A landscape with many peaks, sampled at points; each row gives a point and its height.
A climber steps from a point to the highest of its 2 nearest points, and stops where none of them is higher. Distance is the straight distance between rows; heights are no part of it.
(947): -28,-253,-13,312,96,-284,-516,-236,404,-568,361,117,-313,73,-271,-325,-317,263,365,-110,58,-257,-117,-401,-194,-47,545,54,162,-159,125,-363,194,-265,-108,9,85,150,401,-274,125,-98,-255,-47,-24,266,73,-105,538,471,-337,-169,346,525  height 536
(73): -213,80,226,271,7,-361,215,26,210,-159,200,-330,-38,-315,-386,100,47,67,-63,122,549,166,-61,-335,-186,-109,-213,44,202,85,462,-38,-267,-531,66,61,-119,441,59,-19,88,-66,385,6,164,183,-188,305,175,-307,325,-273,-513,403  height 68
(657): 103,-599,503,-525,242,511,473,147,-119,73,-14,-131,-312,-246,177,155,-189,-77,91,180,-28,184,24,192,285,-141,-106,372,153,-4,280,208,199,-132,-385,121,-166,77,-208,-247,-233,21,-115,101,171,-1,-39,110,-138,-57,156,-82,-54,-180  height 526
(962): 452,-444,83,-418,111,430,217,-37,-173,-18,-130,-104,-356,-41,306,38,-238,10,-41,-17,-229,222,29,566,418,114,-91,362,-143,-50,275,243,290,86,-255,197,-193,-384,-361,-88,-197,-31,-193,211,272,-105,-71,-153,-221,10,134,30,38,-222  height 563
(921): -502,-113,-82,358,211,-187,-200,-250,106,-188,158,-164,-164,18,-629,264,-275,-13,404,-221,75,-229,98,-487,-496,12,42,-348,-212,-358,-72,291,466,-79,-42,-169,40,909,-352,-186,298,-117,-323,-86,-97,-153,-378,48,19,-138,-147,-389,-180,273  height 535
(224): -421,150,-208,200,-108,-347,71,-72,2,-31,248,-276,496,-43,-310,310,-94,-183,323,-228,495,-297,25,-509,-392,80,-260,24,320,88,80,28,144,-155,361,191,260,631,41,261,58,283,540,-183,-19,-127,-554,255,315,-538,474,-440,-146,8  height 82
(314): -716,81,-167,-29,-101,262,283,311,144,234,-46,-30,362,-135,-39,540,-67,-347,-7,-17,-140,-389,309,-362,-464,-220,17,-46,70,-169,-65,-10,-220,275,242,-12,169,573,-514,-6,264,15,83,-386,-466,-140,-454,118,-111,-392,176,188,-98,-83  height 99
(451): 163,111,-477,188,-134,225,-53,95,-28,1,-284,141,12,222,-100,-142,177,-49,-156,-199,160,-307,-159,234,125,464,48,126,141,214,-123,-478,-249,223,9,106,-375,-207,164,33,-137,71,-112,55,218,59,120,-298,348,-232,-226,79,383,-27  height 501
(683): -400,111,-84,218,407,518,339,176,35,143,-227,187,206,76,-147,-83,415,-275,239,-171,43,-214,-76,-195,6,-387,472,-26,90,-251,-228,162,-127,-64,-392,-457,-167,512,-257,-183,-16,-126,-312,-219,-353,-224,-110,-164,20,-11,-35,-354,-134,145  height 486
(319): 338,-25,-80,-225,-209,76,-343,301,418,91,60,-120,23,52,411,-314,124,-91,-518,129,-281,12,-35,167,-326,244,-119,78,-351,-205,-167,-50,-104,228,46,31,253,-51,314,-14,120,264,-251,107,36,129,309,-87,-231,21,19,514,70,-221  height 315
(725): 151,-368,-605,335,277,-143,-313,-375,-277,247,690,43,121,476,342,226,242,-104,-318,-217,10,306,-484,-79,-194,-305,-241,-59,-67,-136,58,195,-107,61,-56,-11,360,394,272,-166,143,-169,-160,-114,-271,144,15,156,203,148,52,-332,-5,-435  height 591
(414): 101,240,-181,54,135,108,-266,-30,-292,-360,-116,411,-152,139,64,72,-368,-79,310,-24,-363,-357,-165,357,298,154,320,33,71,-315,126,14,-27,-207,-137,-152,-323,-441,81,40,-143,216,-238,-170,-212,-153,275,6,520,528,-114,19,427,-27  height 241
(102): 42,143,164,493,-280,-549,-232,95,66,-470,62,-243,30,115,31,-293,-2,-71,785,3,-45,-160,-65,-319,270,-245,218,142,148,46,186,29,156,-651,-13,-64,218,-73,287,82,-213,354,-105,-186,-260,21,157,187,362,516,382,-517,-212,569  height 468
(502): 402,103,417,-136,274,343,180,781,313,155,-55,-55,-104,-122,298,55,-29,98,-582,338,270,-79,25,369,109,-31,0,59,-172,131,140,-168,-191,-2,-156,-53,207,-150,102,288,-150,154,-287,323,-254,298,104,-155,-171,132,-8,616,-155,-50  height 506
(441): -113,631,525,-354,-110,-361,467,280,101,163,-354,141,201,-375,126,-46,233,-132,352,317,-254,66,168,89,283,-244,155,45,133,108,-25,79,-94,-7,-150,21,-104,-423,-519,-23,-338,-358,274,75,7,-24,124,-140,-366,51,83,89,-308,-76  height 499
(214): -162,308,359,287,-158,-611,111,-190,28,-166,64,-362,29,-415,-385,-119,184,315,246,87,454,169,144,-462,-56,-188,-78,-56,191,374,266,-146,-56,-411,171,-52,21,18,-55,146,-116,-391,579,-13,178,190,15,68,-40,-119,136,-160,-524,363  height 63
(449): -219,140,-266,-208,-598,-296,-271,-501,-275,385,-206,338,83,-132,117,-181,-129,-28,-435,-360,-276,116,-157,-165,180,326,-388,86,49,-54,-230,-20,11,383,548,338,10,-680,-18,-161,85,160,519,-332,501,-355,82,-107,-190,-228,-197,123,62,-149  height 429
(1069): -289,-329,-229,-230,37,-211,-106,-211,123,-20,268,-31,-208,-302,275,-28,43,-26,-219,38,-186,422,-212,133,192,-110,112,-224,-152,-148,-234,66,210,70,99,90,-311,-137,-421,-475,552,-145,18,-136,35,-83,-139,197,-156,-36,10,-127,386,-114  height 430
(681): 17,-240,-119,-9,-91,637,293,-114,-253,297,-330,-212,192,244,-175,-195,403,-391,450,-351,116,-165,-139,157,247,47,106,317,448,361,-265,-32,-5,169,-206,-51,-274,395,302,-198,-396,151,59,141,537,-313,-38,-19,195,-661,151,-501,113,-128  height 618
(863): -154,394,280,-216,-157,-179,555,50,-241,29,-231,302,-55,47,33,298,-7,-273,177,9,-473,159,19,287,228,-35,-41,254,158,-226,69,213,-68,-282,-64,120,0,-488,-423,109,-30,-204,301,-22,112,-100,257,134,11,160,153,-41,-266,-14  height 521
(649): -376,-190,176,366,398,67,233,35,35,-75,-180,59,108,113,-568,128,-144,-126,534,-284,142,-224,34,-522,-151,-321,266,1,256,-135,-65,305,212,-227,-130,-325,37,630,-333,26,-8,-96,-171,-242,-300,-258,-205,-150,239,-59,-127,-490,-186,404  height 510
(1043): 107,97,-108,123,206,321,270,193,-381,661,-158,123,157,416,599,300,323,-317,-542,-191,-453,403,-124,492,223,-213,-138,52,-287,-196,-35,380,-159,5,-52,-11,420,-446,77,11,148,9,106,23,-243,-106,111,87,-353,449,92,79,-374,-108  height 567
(1024): 373,-286,-43,-328,-340,292,-502,121,146,47,-4,23,-112,256,236,-165,-333,-49,-592,-42,-361,-18,216,47,-192,270,-243,285,-147,-182,-41,-63,-70,314,143,95,253,-171,303,169,-234,91,-94,26,162,354,173,-264,-125,221,-155,698,123,-116  height 298
(97): -92,98,-227,-189,-233,13,-112,-217,-141,239,-342,405,13,52,-151,153,-67,42,-259,-194,-324,61,-14,97,-118,477,-349,29,-278,-211,-360,-73,25,448,390,190,-4,-431,-389,-195,217,-213,287,-28,335,-323,-13,-179,-260,-264,-326,188,66,-134  height 442
(482): 362,-357,106,-102,24,387,184,-154,-416,75,-255,117,-291,217,-163,25,-282,134,-152,-226,-82,265,149,375,142,263,-226,309,-109,28,94,33,-4,227,-28,54,-212,-200,-112,132,-275,-130,-57,183,445,-52,-79,-177,-5,-92,-52,-145,228,-288  height 532
(567): 203,-252,-573,-110,209,371,-300,-100,176,-157,3,296,-239,124,-34,-303,66,124,-168,-253,182,-272,-261,342,186,239,247,120,26,-4,-105,-254,6,261,-210,57,-410,151,-20,-420,163,-84,-312,5,201,-91,81,-73,281,-106,91,-67,771,-15  height 467
(1046): -144,-197,-121,-53,187,136,394,-82,-2,416,26,-143,275,-146,-156,113,356,-270,-98,-179,477,303,-320,17,-188,-66,-75,143,310,432,-70,-102,-252,145,-66,156,-188,431,24,-302,53,-64,264,-32,330,-267,-267,283,37,-741,282,-424,-245,-189  height 550
(776): 440,487,-131,142,117,372,297,-11,-414,-155,-264,115,-196,514,-86,-192,-3,174,413,-55,-128,-491,247,363,368,558,-26,-12,-140,164,453,360,-188,-97,-256,-145,-230,-369,-136,433,-467,92,-301,203,-194,361,147,-338,-46,350,-75,193,-26,303  height 212
(784): 3,-175,304,233,352,497,516,365,-128,453,-34,-259,529,142,151,282,349,-434,129,7,101,-113,21,-257,-107,-461,-188,-53,206,-41,87,317,-191,-49,-154,-128,299,597,130,281,-258,425,-3,69,-501,-124,-247,229,170,4,477,-2,-391,-24  height 111
(69): -121,-133,-138,-290,-95,185,-91,362,571,214,123,-228,108,-213,745,-212,274,-122,-316,298,-26,159,-365,210,418,-442,468,-114,246,69,-300,-319,-223,227,124,179,-115,-265,110,-284,273,527,42,-179,-611,160,-150,59,-183,123,235,113,569,-301  height 377
(231): 100,-434,-88,405,32,-255,-270,-286,-47,-101,166,-72,270,337,-96,-140,284,-13,-395,-181,219,443,-364,-679,-221,-301,-130,-38,250,355,95,-212,-134,-225,83,-58,100,183,685,162,-169,-223,71,-79,187,324,178,-90,466,160,-109,-227,-87,170  height 541
(653): -52,-67,-180,326,-43,-535,-455,-257,294,-383,328,47,120,66,-239,-358,90,110,-178,-15,276,79,-155,-455,-349,-36,253,-123,245,35,-43,-364,-78,-107,15,-35,125,200,492,-39,198,-243,69,-92,13,320,254,91,586,381,-163,-127,104,321  height 576
(326): 285,-120,-526,133,348,265,25,91,-225,781,228,-58,132,369,813,527,293,-250,-599,-254,-165,291,-276,395,196,-310,-198,43,-343,-259,-243,173,-151,222,-93,60,337,-268,58,-129,182,199,-79,8,-382,-96,-144,212,-175,175,126,246,-46,-289  height 589
(535): -370,-155,161,119,262,-393,10,-231,189,-196,258,-138,-178,-400,-49,-78,-80,243,164,43,367,341,9,-276,198,-425,276,-50,332,338,-178,-118,194,-155,233,10,-250,-100,-135,-236,348,-419,368,6,135,-154,-119,253,118,-157,159,-596,125,177  height 53
(959): 5,-78,329,43,203,175,322,-184,22,-181,-59,110,-267,-32,-678,-110,-170,342,322,-227,311,-320,264,-363,-170,239,-221,240,93,-139,340,218,9,-356,-395,7,-257,275,-423,36,-419,-203,-270,66,211,286,50,-482,131,-205,-415,116,-111,520  height 405
(662): 241,-448,-638,189,454,216,15,-59,-504,437,621,-84,161,548,698,506,158,-136,-311,-259,-191,73,-286,277,40,-160,-389,123,-206,-224,380,330,-63,-59,-75,170,369,334,106,-3,112,102,-169,-177,-620,122,-270,206,151,75,247,-20,-22,-442  height 624
(123): 173,188,7,45,-367,206,209,322,-63,215,-286,112,147,227,-93,48,191,-103,-419,-107,153,-69,56,211,18,261,-158,209,173,186,-60,-342,-314,194,105,115,-44,-261,101,200,-209,32,177,220,257,140,268,-239,188,-175,-77,225,-97,-112  height 531
(43): 536,305,80,267,190,-53,306,312,-139,120,-71,-84,266,379,150,266,10,-148,-186,149,-224,466,112,456,-203,96,-136,-325,-442,-32,164,339,-197,53,-195,-150,592,-321,416,588,-113,109,-93,502,-267,-4,307,216,-175,490,338,174,-542,-301  height 126
(1031): -833,-509,210,-176,-156,-464,-43,-296,306,-168,435,-145,-87,-479,-111,100,-217,122,430,-185,-245,130,240,-504,-303,-485,513,-128,361,-119,-517,-43,378,-3,156,-123,6,719,-139,-392,392,-183,-17,-203,299,-111,-521,477,-48,-255,159,-443,356,226  height 44
(527): -107,359,217,133,9,-431,-386,-215,-10,-598,-22,-413,-302,-226,124,-462,64,335,848,632,97,-266,269,308,182,282,138,-440,-435,149,-123,23,333,-199,-12,83,-108,1,-14,-369,131,460,-388,-4,88,44,-33,40,-549,-183,109,19,7,95  height 497
(368): 182,421,-31,-48,-53,-179,-231,189,-140,-154,-47,455,69,19,206,291,-514,-152,94,149,-332,-79,-61,494,74,210,343,-40,25,-225,61,-16,-133,-85,33,-63,-27,-648,196,80,0,147,-8,-202,-237,-272,544,204,410,683,-3,-25,81,-274  height 251
(533): 87,-430,-427,273,472,-112,-233,-175,-10,80,537,-151,135,401,-33,117,298,-106,-644,-59,219,419,-404,-444,-239,-537,-247,-246,41,98,42,151,-259,-110,-36,-155,79,501,511,152,76,-130,16,-84,-276,403,-25,15,264,202,-51,-57,-124,-107  height 564
(332): 600,185,-68,176,-23,-18,-298,-58,-89,-407,203,-227,-268,134,-223,-494,-8,508,151,325,296,-193,327,109,223,630,-194,-161,-374,394,316,-173,-100,66,139,28,-128,4,187,231,-145,117,-190,252,137,594,-4,-356,-318,-14,-145,390,10,71  height 175
(709): -444,-59,221,43,179,322,400,386,-82,207,4,-24,455,4,8,476,83,-368,68,-12,63,-403,305,-553,-426,-413,-94,-44,430,-205,34,227,-186,60,113,-194,312,776,-119,175,-34,174,182,-417,-490,-220,-435,166,194,-166,202,-37,-363,72  height 104
(621): -213,-2,127,-178,-313,107,-217,270,-148,274,-193,97,215,234,437,339,-178,-237,-327,-25,-595,27,56,5,-243,-49,-119,251,80,-276,-198,-81,-116,106,482,134,529,-331,265,86,17,175,196,-344,-156,-49,293,-46,138,412,-110,297,-199,-286  height 267
(569): 176,-202,-65,-336,-95,-87,-392,-104,-144,-147,106,43,-489,-269,89,77,-371,47,-146,152,-441,72,-1,282,12,424,-366,-61,-598,-233,102,263,455,195,-13,337,7,-185,-384,-197,185,122,-217,77,141,-41,-182,174,-520,119,-21,347,188,-186  height 489
(354): -127,607,554,-411,-437,-53,263,243,86,-108,-489,191,320,-261,-32,-152,199,-152,374,347,-55,-265,249,-79,377,-299,269,146,345,277,-119,-90,-173,-53,85,30,-99,-566,-197,380,-444,-222,456,5,-179,138,176,-285,-214,188,-145,294,-148,-38  height 475
(631): 11,-204,115,-397,-231,-52,-160,200,578,100,229,93,132,-298,599,-212,-105,-58,-398,369,-86,232,-35,269,273,-324,613,-36,210,-110,-264,-333,86,197,174,98,-74,-455,-95,-429,531,190,34,41,-477,164,26,133,-108,336,-123,77,646,-262  height 396
(798): -249,253,215,-24,-219,-154,-342,212,-181,44,-53,338,156,135,241,401,-467,-240,-84,75,-677,0,130,92,-203,-98,77,8,107,-467,101,72,-92,-37,345,38,490,-385,142,228,39,183,95,-404,-449,-236,309,334,354,754,-57,154,-140,-238  height 259
(160): 63,168,230,217,375,30,524,509,-132,277,55,-85,322,229,214,365,215,-286,-239,220,-45,132,-85,265,-163,-283,-139,-184,-11,-110,203,326,-172,-170,-176,-79,447,24,115,452,-16,138,61,195,-551,-140,101,266,185,349,585,-85,-409,-181  height 119
(127): 722,215,-162,227,210,469,123,165,-317,-143,-112,-214,-234,411,-210,-269,-98,272,66,91,148,-302,390,486,322,561,-77,60,-138,287,609,43,-92,162,4,-159,-125,-84,152,533,-244,333,-243,289,-177,326,7,-362,-32,65,-5,263,3,103  height 196
(654): -113,100,-162,-110,-478,-239,75,263,442,104,-165,-80,580,-264,402,76,438,-39,-157,-133,620,-156,-175,-199,13,-295,347,-31,539,763,-495,-664,36,194,216,-70,-64,39,666,156,4,109,418,163,22,-71,-116,314,289,-505,293,-94,296,-110  height 496
(147): 51,225,18,-82,-31,259,333,-86,56,227,-425,-34,46,-71,-251,-420,534,2,311,86,395,-61,-144,308,257,-49,264,179,133,473,-308,-179,-142,229,-348,-109,-431,241,-12,-230,-275,-138,3,134,388,-196,43,-153,-84,-564,88,-405,-51,-86  height 573
(364): -19,-87,116,-169,161,248,506,328,-265,297,-109,324,-15,114,197,498,-186,-413,-381,-92,-298,294,-106,319,109,-196,-89,250,165,-379,171,171,-127,-187,-57,93,91,-350,-301,16,143,-168,82,-70,-134,-132,133,167,32,221,0,-56,-158,-141  height 542
(615): -241,284,-64,206,-34,-423,306,-252,-269,-110,-80,-13,-303,-149,-253,-37,68,23,378,-293,-232,70,-107,-181,-91,215,16,-120,-374,-315,-85,174,169,-530,-490,-66,-396,321,-545,-441,226,-384,-288,-63,219,-232,152,133,-137,-334,43,-147,-77,412  height 585
(783): -567,147,2,-367,-587,-496,-500,-554,-212,-191,-126,412,-97,-450,-232,-21,-548,309,-93,-279,-480,-53,-109,-409,7,448,-356,-84,60,-215,-207,-58,135,103,532,383,-4,-471,-144,-10,163,77,311,-306,407,-319,-111,142,-131,-245,-379,282,215,-50  height 415
(551): -19,14,86,-205,-17,-216,-187,-68,211,-119,258,-19,-128,-449,345,-273,-113,124,-267,275,-310,349,-241,113,282,-133,408,-348,-198,-229,-52,1,33,28,157,111,-309,-488,-390,-353,608,-20,15,-207,-250,13,184,-84,-354,408,-154,35,320,-57  height 416
(258): 463,-144,206,-409,-99,26,26,-60,-149,-224,-103,158,-387,0,167,-125,-273,77,177,37,-487,-61,99,565,46,442,-262,287,-315,-231,268,282,385,-57,-224,238,79,-72,-169,-179,-217,188,-462,173,352,-4,205,67,-189,117,262,241,106,-70  height 522
(303): 261,52,240,-127,242,451,450,71,-28,93,-237,151,-159,172,-383,-1,-83,104,50,-149,308,-385,113,-66,21,138,-185,448,286,-44,383,58,-156,-113,-303,7,-155,109,-235,432,-472,-164,-187,74,65,235,68,-436,197,-163,-303,87,-100,134  height 406
(384): 370,446,-177,-23,-370,-401,-612,-400,-62,-336,363,-401,-99,86,-326,-337,76,714,155,571,559,-25,76,16,139,384,-354,-492,-581,317,8,-208,-27,282,324,59,-105,-207,323,143,16,80,201,331,366,359,9,-352,-581,-96,-325,313,-221,-115  height 158
(570): -86,329,-45,50,120,-108,347,-202,161,8,-249,-124,-116,-202,-261,-343,268,134,354,-90,136,44,-183,130,-153,168,126,-159,-157,200,-155,-62,-106,-232,-334,-24,-427,276,-245,-442,6,-170,-135,88,420,-179,69,-3,-109,-495,-39,-327,4,218  height 557
(953): -118,305,394,86,55,109,142,254,-27,-147,-209,-335,174,12,-141,-25,151,-60,332,402,152,-161,254,35,-15,58,-90,0,-157,229,161,193,-29,-130,18,8,-11,178,-15,294,-252,224,6,-3,-93,15,-156,-125,-254,-91,240,-83,-357,-34  height 600
(431): -685,-157,-168,-52,-27,63,-152,84,208,57,-50,-121,390,-110,2,411,-191,95,-218,19,298,-362,306,-304,-533,-105,-54,11,225,-4,-289,-201,72,407,239,54,440,482,106,191,185,1,234,-233,-260,-85,-434,291,326,-342,61,58,132,-304  height 93
(969): 108,226,257,329,87,169,83,183,-166,-91,-371,-145,170,291,-97,-151,-24,39,466,96,138,-189,317,-171,-82,121,-99,6,-37,98,132,181,240,-117,-43,-261,215,159,255,479,-365,192,-25,2,-20,-127,65,-239,248,108,32,-377,-442,91  height 558
(126): -314,304,11,175,402,544,185,295,-177,447,-446,183,210,417,112,315,229,-302,-88,-69,-125,-214,197,60,3,-564,195,-45,49,-206,-408,91,-249,156,-180,-471,-90,94,-333,40,-105,-241,127,-197,-538,-388,-45,-194,21,153,-57,-98,-1,-91  height 466
(144): 63,-510,-45,-188,187,646,478,-8,-54,614,-7,-282,113,-68,-169,21,187,-79,-87,-111,268,107,-178,289,-86,-51,-95,342,261,308,75,-15,-209,264,-327,-57,-223,574,217,-104,-197,125,89,90,198,-490,-123,214,52,-662,152,-329,-205,-226  height 572
(390): 88,-524,641,-289,442,290,194,181,131,-178,45,73,-420,-306,-113,91,-472,189,147,151,5,-53,263,50,134,-286,78,147,22,-310,632,348,274,-162,-404,-169,84,287,-351,-103,-9,-210,-495,3,-37,1,-169,87,-55,100,109,58,34,43  height 490
(489): -480,279,117,-184,-302,-266,-430,-306,-52,-342,-180,356,-51,-383,-524,133,-596,334,331,-104,-220,-294,172,-276,-174,295,-180,-167,160,-102,171,-324,226,-27,484,36,-95,-521,66,262,-24,-102,344,-156,205,2,-145,64,415,30,-336,299,124,111  height 397
(426): 214,-564,366,-149,191,623,149,739,180,262,-100,-104,-113,108,360,269,-288,68,-772,55,140,7,283,142,-83,-391,70,286,275,106,-156,-125,-68,28,-301,-338,48,-68,83,187,-278,-93,-169,136,-282,6,85,-153,83,148,-273,478,79,-39  height 472
(459): 351,142,-173,88,26,-209,-131,115,-6,203,-19,65,162,359,-119,80,70,-20,-595,145,85,616,-38,79,-224,93,-256,-330,-306,59,-46,-11,-205,361,172,17,159,-282,251,229,108,-327,351,274,206,-27,320,-152,-321,261,-265,57,-265,-345  height 138
(771): -443,-297,179,94,8,-771,-148,-405,410,-333,498,-1,-196,-523,-67,-7,-343,156,565,-85,76,381,78,-178,20,-350,455,-275,221,82,-249,-188,420,-205,121,-42,-210,204,-63,-367,463,-314,283,-59,167,-151,-453,584,279,-74,193,-584,472,279  height 49
(717): -56,-522,607,-177,395,-46,243,47,184,-349,233,164,-351,-271,-323,127,-646,332,169,69,227,84,247,-153,-76,-87,-177,249,227,-130,741,38,39,-294,-291,29,-82,211,-227,211,1,-320,-93,78,-1,306,-198,62,238,29,-161,58,-212,158  height 460
(471): 47,165,153,273,46,-555,-281,-275,-30,-473,193,-208,-337,-156,-227,-201,-103,380,532,249,-98,-67,334,-6,-210,223,0,-468,-671,-287,-42,189,515,-344,-335,-208,-136,443,-331,-286,289,95,-449,260,105,50,70,12,-578,-75,8,32,-67,214  height 533
(608): -206,-120,257,303,-46,-183,-183,126,336,-460,163,-131,-69,7,-134,-352,-2,48,733,38,65,-146,-42,-312,232,-229,489,73,326,-3,-46,-192,424,-354,-95,-71,-74,174,157,-316,-149,25,-328,-123,-55,175,-117,-165,400,108,124,-655,159,530  height 487
(31): 452,398,-321,-117,199,473,-45,-148,-481,-314,-167,451,-350,254,-77,-25,-353,57,452,-275,-534,-525,-60,340,477,471,253,83,-39,-266,357,285,18,-58,-174,-318,-210,-605,-179,263,-313,74,-317,78,-179,-119,301,-190,164,427,-263,347,241,282  height 228
(90): 240,-6,353,397,-127,-210,48,87,-148,-301,-16,-258,179,292,-236,-170,67,-34,470,-80,252,1,-38,-265,-93,-58,45,153,326,197,285,-67,67,-417,21,5,191,52,515,331,-249,78,-56,177,160,132,127,-78,496,118,284,-535,-299,264  height 512
(955): 179,31,-205,-186,-189,-149,87,-309,-391,272,-250,188,-339,-248,39,-1,-26,63,41,-239,-405,314,-139,308,337,523,-467,-58,-526,9,-204,280,92,366,124,213,-220,-694,-636,-385,107,-143,156,200,466,-174,-30,-60,-631,-230,-409,176,-21,-109  height 455
(848): -224,-66,-261,-85,-228,-21,-7,-35,97,186,-6,-85,396,-118,196,29,465,-198,22,-179,392,-108,-235,9,-55,-27,56,237,371,458,-308,-322,-69,289,206,209,-88,177,343,-18,-96,127,403,-89,152,-129,-221,150,276,-529,317,-270,167,-216  height 523
(644): -134,-273,-99,200,-131,-366,-126,-109,36,41,393,-457,296,84,-316,117,83,-53,27,-48,580,252,-147,-408,-404,-91,-332,-18,272,266,128,-93,63,-157,271,132,172,615,399,106,6,28,322,19,257,14,-175,396,262,-329,452,-403,-335,-59  height 75
(233): 261,422,-159,-174,-448,-709,-631,-671,74,-191,346,-107,-190,-95,-294,-396,183,711,10,397,145,242,68,-198,53,110,-246,-589,-643,230,-154,-14,29,168,123,-84,0,-61,-8,-80,16,-206,145,298,387,130,119,-240,-765,54,-436,186,-66,-60  height 150
(87): 479,212,-170,2,-180,-381,-495,-323,68,-23,183,110,-69,146,-63,-319,270,196,-471,248,-51,475,20,-38,-99,5,-161,-436,-362,136,-150,136,-42,355,169,-127,110,-90,195,58,129,-213,54,89,264,13,216,-273,-435,228,-278,32,23,-211  height 143
(554): -102,170,-16,419,-6,-462,-163,-371,-126,-356,196,-162,-383,-151,-329,-31,-205,104,362,-278,-184,-126,41,-360,-135,180,31,-306,-519,-423,-125,330,383,-480,-434,-212,-208,486,-307,-182,293,-156,-469,72,-87,-173,-6,66,-95,116,-211,-173,19,522  height 561
(1021): -688,-404,-170,-126,-441,-379,-204,-395,288,-171,376,-103,-163,-299,-88,-283,48,92,235,-308,-321,-156,-19,-739,-327,-144,231,222,335,-206,-369,-117,87,-250,84,86,-92,486,-17,-482,245,-10,-114,-336,220,152,-222,220,44,-325,-46,-102,357,460  height 38
(522): -19,-12,293,-142,-234,-301,72,144,678,-15,-91,55,489,-352,280,-359,541,56,-276,241,662,-138,-133,-275,-15,-304,435,-119,540,711,-282,-865,12,87,50,-27,-1,-17,625,137,103,64,80,204,123,286,86,15,211,-252,54,183,320,142  height 464
(491): 202,-10,-445,-285,-358,-17,-232,-167,-276,14,64,94,-519,-256,228,-178,-236,-32,-152,-111,-358,41,-179,375,430,666,-257,-70,-559,-180,-101,440,277,316,94,194,-131,-454,-387,-302,181,314,-206,130,178,-234,-10,-64,-733,-69,-216,295,175,-185  height 470
(422): -139,376,73,-156,19,294,104,188,-70,57,-472,206,141,49,6,65,137,-166,90,276,3,-281,115,276,489,-228,220,11,113,57,-181,-90,-284,-90,64,-48,-286,-768,-249,229,-239,-20,266,-70,-326,47,122,-469,-10,158,-355,238,-26,35  height 448
(1033): 495,-207,-67,-32,-242,440,275,129,-343,516,-236,-56,-116,321,-70,1,-34,-51,-335,-326,87,274,132,528,1,425,-234,270,-162,140,11,-219,-164,417,105,162,-16,-312,-21,126,-318,-92,144,434,519,-51,98,-268,-159,-350,-219,59,-124,-305  height 565
(794): 584,228,-215,476,-49,-195,-193,136,-374,155,80,63,256,607,203,326,42,-48,-302,3,-152,345,-15,178,-321,137,-128,-381,-355,7,31,156,-321,244,103,-346,468,-350,622,453,-151,8,58,243,-144,-48,329,90,145,421,-48,285,-393,-317  height 132
(1042): 78,-65,233,88,204,-182,96,-112,156,-294,167,155,-202,47,-516,28,-171,259,84,12,233,-43,44,-252,-513,42,-132,68,78,-296,299,43,105,-298,-283,37,-17,455,-218,-46,22,-269,-238,94,180,202,66,-38,88,35,-123,-16,-202,234  height 431
(700): -5,-79,38,-364,-308,288,-55,78,-100,9,-227,218,-135,56,208,131,-366,-319,-295,-3,-633,-278,17,109,104,280,-247,496,65,-226,47,-29,-181,-11,248,240,226,-531,59,134,-185,287,113,-151,-31,-17,250,-188,106,271,-89,363,47,-127  height 279
(637): -118,-476,-424,-148,218,260,-121,-306,-142,-85,33,65,-346,-50,176,-42,13,11,-45,-298,-217,119,-362,277,274,-53,169,-25,-218,-32,-176,184,214,282,-195,103,-457,-168,-306,-601,326,-59,-171,-76,53,-266,-67,97,-48,-107,-37,-88,678,-149  height 445
(555): -346,383,-120,127,138,386,78,-90,-310,-57,-586,463,80,100,-168,179,45,-246,263,-36,-248,-399,96,-49,224,-168,225,-80,-65,-151,-307,-30,-9,2,69,-192,-384,-327,-446,115,-30,-99,174,-310,-162,-305,-173,-273,96,-52,-185,-29,180,4  height 451
(235): -54,149,-364,-171,-20,253,33,328,459,304,172,-355,163,-358,608,-203,421,-253,-320,328,-129,139,-439,239,349,56,18,-313,-174,-146,-221,-156,-309,121,102,335,137,-378,50,-103,271,676,-245,-128,-437,332,-30,70,-412,122,84,579,288,-108  height 354
(349): 277,-365,-32,-37,312,618,2,145,155,-81,-93,101,-100,179,9,-41,-36,3,-386,99,294,-194,83,-166,-14,-130,-26,406,303,118,223,-210,-80,-3,-280,-113,-158,105,195,86,-348,-63,-212,29,12,190,84,-311,211,-71,-182,295,96,164  height 438
(792): 418,-87,-325,-251,-28,282,-147,183,372,119,176,-12,-1,-104,577,-159,232,-166,-678,135,-262,16,-280,263,181,14,-28,-16,-317,-270,156,51,-233,-37,59,96,257,-286,140,-83,261,271,-352,-17,-220,450,411,-1,-348,388,-1,619,342,-19  height 332
(912): -318,260,20,216,91,-432,-174,-153,269,-101,79,-166,104,-435,-324,-248,197,164,188,46,753,158,118,-315,-38,-221,305,-222,136,404,-104,-292,156,97,274,-88,-61,149,128,-185,223,-358,475,-71,156,-43,-204,226,47,-367,241,-334,-30,235  height 57
(21): 286,52,298,-18,188,150,145,250,152,-111,-66,-234,-32,-14,78,-208,306,19,23,405,26,18,154,-1,-105,91,-165,-89,-448,229,281,194,-119,-66,-138,70,259,145,232,157,-128,162,-392,270,-174,376,124,-72,-319,167,120,184,-267,43  height 553
(262): -566,72,-306,110,-229,-384,-205,-345,147,-39,200,15,356,-158,-215,360,-148,118,8,-212,269,-118,246,-380,-642,-92,-60,-182,230,77,-357,-293,153,164,494,45,487,637,43,181,206,-267,327,-280,75,-225,-417,351,135,-301,103,-137,44,-175  height 88

Two climbers start at each pair of points below. Name the first point that both come to, or write -.
(87), (97): -
(69), (422): -
(303), (959): -
(783), (489): (97)

For each start below, name the point where the climber stops.
(354): (662)
(1024): (1033)
(1021): (1033)
(1031): (1033)
(431): (1033)
